Points, in no order, along strands that fork and pass close to each other.
In the rows, 128 means zero.
Two points are linked if the straight distance between their rows is under 49. Some points are linked to none.
Pano: [135 109 128  58  92 190 123 105 136 116 182 118 170 178 120 152 103 133
  97 106 158 119]
gati: [ 93 145 139 152 176  96 140 149 126 128 108 170 156 125 160 122 118 138
 134 128 146  78]
zab: [111 155 168 164 147  62 140 114 123 132 100 183 153  78 161 110 135 122
 125 137 120 102]
Nanef: [112 115 131 108 150 141 113 136 143 115 140 175 144 177 128 158 108 132
 107 116 159  92]
Dof: [145 148 131 141  99  97  95 139 122 151 116  71  93  78 113 144 159 105
 171 145  97 189]
toriz: [ 86 104 121 124 132 170 158 158 151 123 129 164 118 191 155 155 107 150
 112 139 188  91]
Bipot: [100 107 185 147 147 163 111  80 140 138 145 165  70 156 135  82 161 142
 115  99  94 150]
bel: [174 158  64 152  85 130 131 104  88 105 114  78 112 107  95 155 135 102
 167  89  87 141]
zev: [113 136 115  73  92 162 144 150 159 102 173 152 139 161 126 184  99 143
 103 125 192 101]
nozo: [165 132 106 101 125 145  97 103 105 120 137  59 188 140  99 125 110 121
 132 128 142 163]
betob: [126 152 199 151 130  62 114 102 114 144 121 187 136  86 138 104 144 106
 129 131 112 119]
Pud: [197 123  76 155  92 112 112 111 127 147  84  74 109  88 106 128 133 126
 160 143  99 188]
mov: [184 161  67 159  73 123 136 110  94 106 120  92 111 103  92 150 134  96
 170  82  75 149]
dizoz: [157 147  69 133 109 149 121  90  82 110 112  50 129 125  98 154 134 112
 159 100 113 130]
vot: [145 120 129  71 122 164 100 111 121 115 168 106 185 169 106 143 109 125
 110 115 147 131]
Pipod: [ 89 121 120 113 132 158 155 168 150 119 136 159 124 184 146 161 108 147
 118 142 196  87]
fil: [112 153 102  90 112 113 135 171 169  96 146 148 148 141 111 149  89 136
  96 147 192 110]
lin: [ 88 120 140 146 179 126 139 132 127 138 116 182 135 147 164 130 122 143
 137 118 145  76]
rulez: [156 136 124 143  89  91 100 139 135 163 102  76  88  71 112 130 154 106
 168 157  96 197]
Bidel: [133 121 196 121 163 141  90 104 117 141 153 124 103 145 116 124 166 128
 137 108  99 137]
rese: [204  86 163 124 127  93  99 138 135 178 111 108 132  81 118  95 127 124
 113 168  92 169]
Zego: [150 152  96 147  70  96 115 139 131 142 115  91  86  72 108 157 158  94
 178 133  84 193]
puru: [ 87 158 137 155 176 104 161 165 118 127 108 151 171 119 176  93 128 147
 146 145 139  78]
Gibug: [117 109  87 136 111 180 147 101 105 108 121  55  72 120 126 156 161 118
 122  79  63 133]
finar: [188 138  72 157  74 107 117 118 130 139  93  88  96  81 106 136 141 117
 169 131  84 188]
zuti: [ 99 135 205 138 140 106 133  76  95 160 147 190  93 119 125 101 177 106
 149 127 106 113]
Vit: [120 149 104  80 110 121 128 161 164  95 160 152 157 144 106 155  88 133
  95 137 184 118]
pimiz: [181  98 101  91 131  98 136 150 164 116 141 144 162 117  86 106  88 127
  63 164 137 143]
Puger: [165 121 102  81 115 110 125 140 159 104 158 133 182 128  90 114  84 128
  78 147 155 156]
san: [ 69  95 131 157 171 157 157 123 128 158 112 178 120 142 191  99 123 160
 143 128 135  89]
duti: [116 151 157 167 153  61 147 132 134 126  91 172 158  78 164 102 129 129
 115 144 121  98]
sarog: [105 110 118 142 116 170 147 112 118 117 130  60  59 115 136 167 182 117
 124  95  65 157]
vir: [122 147 145 161 159  64 142 147 142 118  91 167 157  89 155 104 120 131
 104 143 124  95]
vipuv: [ 78 102 127 144 155 174 174 176 124 142 127 156 128 180 177 101 113 162
 139 154 170  84]
zeru: [ 85 100 147 150 173 143 136  98 133 151 118 194 109 143 167 114 131 150
 133 110 128  89]
Kel: [ 77 128 136 150 181 133 161 152 117 144 117 165 149 141 181 109 126 152
 153 134 144  69]
Lif: [104 118 122  95 123 158 135 147 153 111 150 166 137 180 131 172 105 138
 102 125 181  95]
dem: [122 152 184 158 133  55 131 107 122 138 105 187 146  73 152 105 140 114
 122 138 114 111]
laro: [ 70  92 135 160 167 154 146 101 134 157 110 189 108 138 185  97 127 157
 137 119 129  98]
zino: [ 77  87 117 158 116 191 156 149 152 122 118 170 110 192 176 124  95 160
 103 142 187 123]
Saku: [164 130 105  74 104 128 128 129 152 105 172 115 196 134  93 119  83 128
  91 137 160 165]
Ramo: [160 140  62 138  94 153 154  88  74 100 124  73 107 131  89 150 128  96
 153  68  91 103]
kozir: [164 134 123 120 137 133  79 114 100 126 125  57 152 122 105 133 131 124
 148 127 117 169]
resi: [111 111 152 134 140 180 123 110 122 127 135  57  71 138 131 138 185 131
 124 105  79 160]
turuz: [ 98 157 166 161 153  71 147 107 113 137 105 183 154  80 167 112 143 122
 142 136 123  96]
bago: [ 84  95 121 137 144 169 152 151 147 127 121 173 118 190 163 142 108 153
 115 134 176  91]
fal: [188 103 174 128 135  78  95 137 139 151 117 138 142  86 117  94 119 121
  96 153  96 156]
Lil: [167 106  97  96 134  90 142 159 170 114 132 151 151 115  90 110  91 129
  59 170 144 124]
Nuro: [ 91 136 118 109 138 138 146 173 147 113 135 155 136 173 136 158 103 139
 118 142 195  87]
biku: [ 82 137 174 148 155 101 148  75 100 157 123 196 121  97 160 113 158 120
 154 127 119  89]
buz: [101 117 181 150 139 184 109  99 143 123 144 108  73 161 133  84 173 141
 105  97  82 177]
tozer: [171 143  87 153  77 100 111 128 130 143 101  84  92  75 109 141 148 110
 173 136  88 192]
nivof: [171 125 187 132 116  81  85 135 127 167 118 101 119  80 117  95 142 110
 133 157  99 181]
Pegik: [ 91 162 119 110 129 119 149 193 153 108 128 136 137 158 130 135 102 144
 120 159 206  89]
lonur: [209  96  94 141 113 116 111 114 127 162  86  71 130  96 110 114 126 132
 145 163 109 189]
bogad: [153 146 118 136 120 123  91 121 103 131 119  58 109  96 110 153 154 115
 171 125  99 172]
buf: [129 111  74 136 102 173 159  99  93 102 128  68  75 116 118 159 151 109
 127  69  59 120]
der: [156 145  60 133 102 154 138  84  79 105 114  57 120 130  94 152 131 105
 156  86 109 113]
nini: [122 142 106 129 145  80 149 183 167 104  96 140 145 123 123 100 103 137
  79 173 161  90]
dapo: [107 146 212 137 133  90 123  86  95 156 143 183 107 110 125 105 172  98
 150 129 107 116]
resos: [176 125 130 139 112 101  87 130 124 157 101  70 115  82 113 117 137 123
 153 155 100 195]
gebi: [106 111 167 140 139 184 118 108 131 126 139  69  69 148 133 117 183 135
 115 103  80 170]
vaz: [104 157 110 127 141  91 147 190 160 104 105 134 148 136 128 105 101 139
  98 166 182  91]
dafa: [119 152 211 141 133  76 114  95 101 150 136 182 119  99 128 106 159 101
 142 128 111 120]
vov: [ 83 144 135 143 172 142 170 179 108 136 126 149 165 146 177  85 128 156
 158 151 145  67]
Rap: [ 82 116 132 138 154 174 177 187 111 140 137 151 137 178 174  86 118 163
 149 161 167  73]
Medeg: [ 78  95 120 145 154 170 162 159 136 137 120 168 121 184 173 122 111 158
 128 141 172  87]
Fiz: [ 91 112 165 146 169 127 133  84 125 154 126 198 104 129 157 115 145 139
 138 107 118  92]
Pifa: [153 146 132 139 113 108  88 131 113 144 117  64 102  86 111 144 155 112
 170 138  99 185]
vip: [161 133  68 141  92 155 164  98  76 101 135  84  97 126  93 152 131  93
 150  58  69 104]
todis: [117 148 144 155 164  69 130 148 139 117  98 170 158 104 150 113 113 130
 110 134 134  92]
Bifo: [130 143 108  71 104 130 125 147 158  96 171 148 169 148 103 156  89 130
  96 128 177 125]
gog: [106 139 145 142 172  97 119 139 132 124 117 180 150 133 143 133 114 132
 123 119 142  88]
gokeg: [131 132 102 118 140  80 142 177 171 103 107 147 143 120 111 110  96 132
  69 168 161 103]
tibe: [108 113 136 136 130 173 132 111 119 123 131  53  65 127 131 155 186 124
 130 102  74 157]
sarav: [108 107 103 142 108 173 152 109 114 110 128  63  62 110 135 169 171 113
 120  83  58 149]
nezo: [165 154  69 143 101 136 117 101  87 109 110  62 120 109  99 156 138 110
 168 100  99 143]
Buke: [103 130 115  87 111 155 141 157 156 106 157 159 136 172 129 178 101 140
 107 131 193  97]
dakes: [150 154  96 145  89 114 113 127 110 126 120  78  91  83 109 170 157 102
 179 115  84 173]
mobo: [130 139 146 144 160  70 114 145 142 114 107 172 154 108 131 117 107 126
  97 131 131 106]
gorek: [ 81  86 117 148 129 182 153 145 150 127 118 175 111 192 170 131 104 158
 106 136 176 108]
Kebog: [107 117 203 136 153 131 122  79 115 153 151 175  80 138 128 100 173 123
 136 112 100 126]
vagu: [140 135 115  71 114 134 113 135 145 101 173 138 182 152  99 147  90 125
  95 124 164 135]
bigi: [165 127 109  90 118 139 106 109 119 115 150  77 202 140  97 118  96 123
 115 131 151 168]
neza: [164 128 122 101 136 141  83 111 105 121 140  72 180 140  99 128 116 123
 129 126 132 161]
Luf: [146 118  67 136  96 164 164  96  82 100 132  78  84 122 105 154 139 100
 139  60  63 109]
puv: [177 130 117 139 117 110  86 122 116 144 103  63 125  90 109 123 134 124
 154 146 105 192]
gegek: [116 130 146 128 170 108 106 134 134 120 128 179 148 146 129 143 112 131
 117 113 142  93]
fimon: [163 130 133 108 143 138  76 114 104 125 136  71 164 135 102 130 126 125
 136 125 122 160]
Bim: [100 109 190 143 154 147 118  75 130 149 147 177  74 147 133  92 165 136
 125 105  98 132]
Fisu: [102 115 177 147 139 184 116 104 136 126 142  86  70 155 133  99 180 138
 110  99  80 175]
Zire: [ 74 104 131 152 178 154 160 141 123 153 115 171 133 147 188 105 123 157
 148 132 142  78]
Fafo: [ 82 133 133 137 166 153 171 185 113 137 128 149 149 165 173  94 119 157
 154 153 163  69]
lazu: [184 101 100  87 124 110 135 139 159 117 151 129 176 121  86 103  87 129
  71 160 143 160]
Zivi: [206  89 123 131 122 108 101 127 131 174  97  78 128  88 113 107 127 130
 138 168 101 188]
nozen: [118 124 120  67  87 174 142 138 157 105 178 153 143 167 127 180  98 142
  97 117 183 105]
pev: [ 84 149 137 152 179 112 157 156 119 134 111 161 160 127 174 108 124 147
 148 136 144  71]
Zosof: [174 158  75 157  60 108 130 126 121 122 123 104  98  82 103 153 145  95
 176 103  68 179]
bur: [138 154  98 142  77 106 121 137 118 132 132  94  87  79 109 178 163  89
 180 117  79 178]
Siv: [146 122  99 108 136  84 138 168 174 107 117 150 145 117 103 111  93 129
  63 167 154 110]
dunol: [137 108 130  62 107 188 111 103 127 119 173 103 175 179 114 144 111 130
 103 107 150 123]
zem: [ 86 127 173 147 165 112 139  79 112 156 125 197 112 111 155 114 153 129
 148 116 117  89]
Siro: [ 87 158 136 146 173 126 167 179 111 129 121 144 172 134 177  80 129 153
 156 152 142  71]
Bop: [ 97 115 189 151 140 171 114  89 141 132 150 141  67 157 130  77 171 139
 111 101  87 171]
bere: [144 146 215 138 124  72  91 119 114 153 134 144 124  92 119  97 149 102
 133 139 104 153]
vud: [168 126 107  85 114 132 115 118 135 112 160  95 203 137  94 114  89 125
 100 136 154 169]
sezif: [ 97 162 113 117 134 105 145 192 157 106 118 137 144 148 128 122  99 140
 112 161 196  92]
lat: [ 95 122 197 139 147 119 133  71 106 159 147 191  82 126 131  98 175 117
 143 120 103 115]
nat: [179 159  71 158  71 115 128 118 108 114 117  94 103  89 100 154 140 101
 174  98  74 168]
Dozap: [113 124 135 117 161 122 110 140 139 115 134 177 150 163 126 151 107 131
 111 117 153  91]
fep: [209 110  76 152  98 117 119 107 126 152  78  73 119  98 105 121 126 129
 151 153 107 186]
mif: [ 95  86 128 135 139 174 126 121 155 123 121 185 117 192 155 137 109 151
  99 115 156 105]
ver: [133 112 128  52  75 195 138 110 143 116 190 121 164 170 127 157  98 138
  97 102 167 117]
gutas: [127 113 126  57  74 192 142 121 151 110 186 139 150 169 131 172  98 142
  91 106 172 110]
Bila: [203  90 148 127 123  99  99 134 133 180 105  90 125  83 118  99 132 125
 130 170  95 181]
tek: [171 134 128 132 130 118  77 121 108 135 115  63 138 102 108 128 134 124
 152 137 109 181]
Som: [147 131 120  71 116 144 104 123 134 108 173 120 192 156 100 141  96 124
 103 120 156 141]
pamag: [ 95 148 114 102 127 129 142 176 155 105 139 150 141 163 127 158  99 138
 113 144 199  91]
tadel: [ 92 153 174 154 152  81 145  91 103 147 114 191 140  86 162 115 150 118
 150 131 121  91]
Genob: [150 150 103 139 112 127 104 120 101 124 121  62  99  95 109 168 159 111
 175 116  92 164]
tozor: [171 120 137 138  99  92  96 135 134 173 100  74  99  73 117 114 148 115
 157 165  99 196]
vaf: [101 103 126 109 137 161 129 137 150 116 138 176 131 189 138 161 108 141
 102 120 167  94]
Nimi: [107 161 103  95 112 107 142 183 173  98 136 138 138 137 114 139  90 140
  99 158 201 107]

Follow the links from the first point to the second, and from the first to the third. Name the last point that the two ways share.
zino; nini; vipuv: bago
dapo; biku; mobo: zab
Lif; san; Siro: pev
vir; Bim; Fiz: zab

A fork is a point with three links, a tip a point with one. Leave the first point through the second and follow the links. Name the first fork or tip that comes.
turuz; tadel: pev
gutas; ver: Nimi
zem; biku: zab
Luf; vip: Zosof
pamag; Nuro: bago
bur; Zego: rese
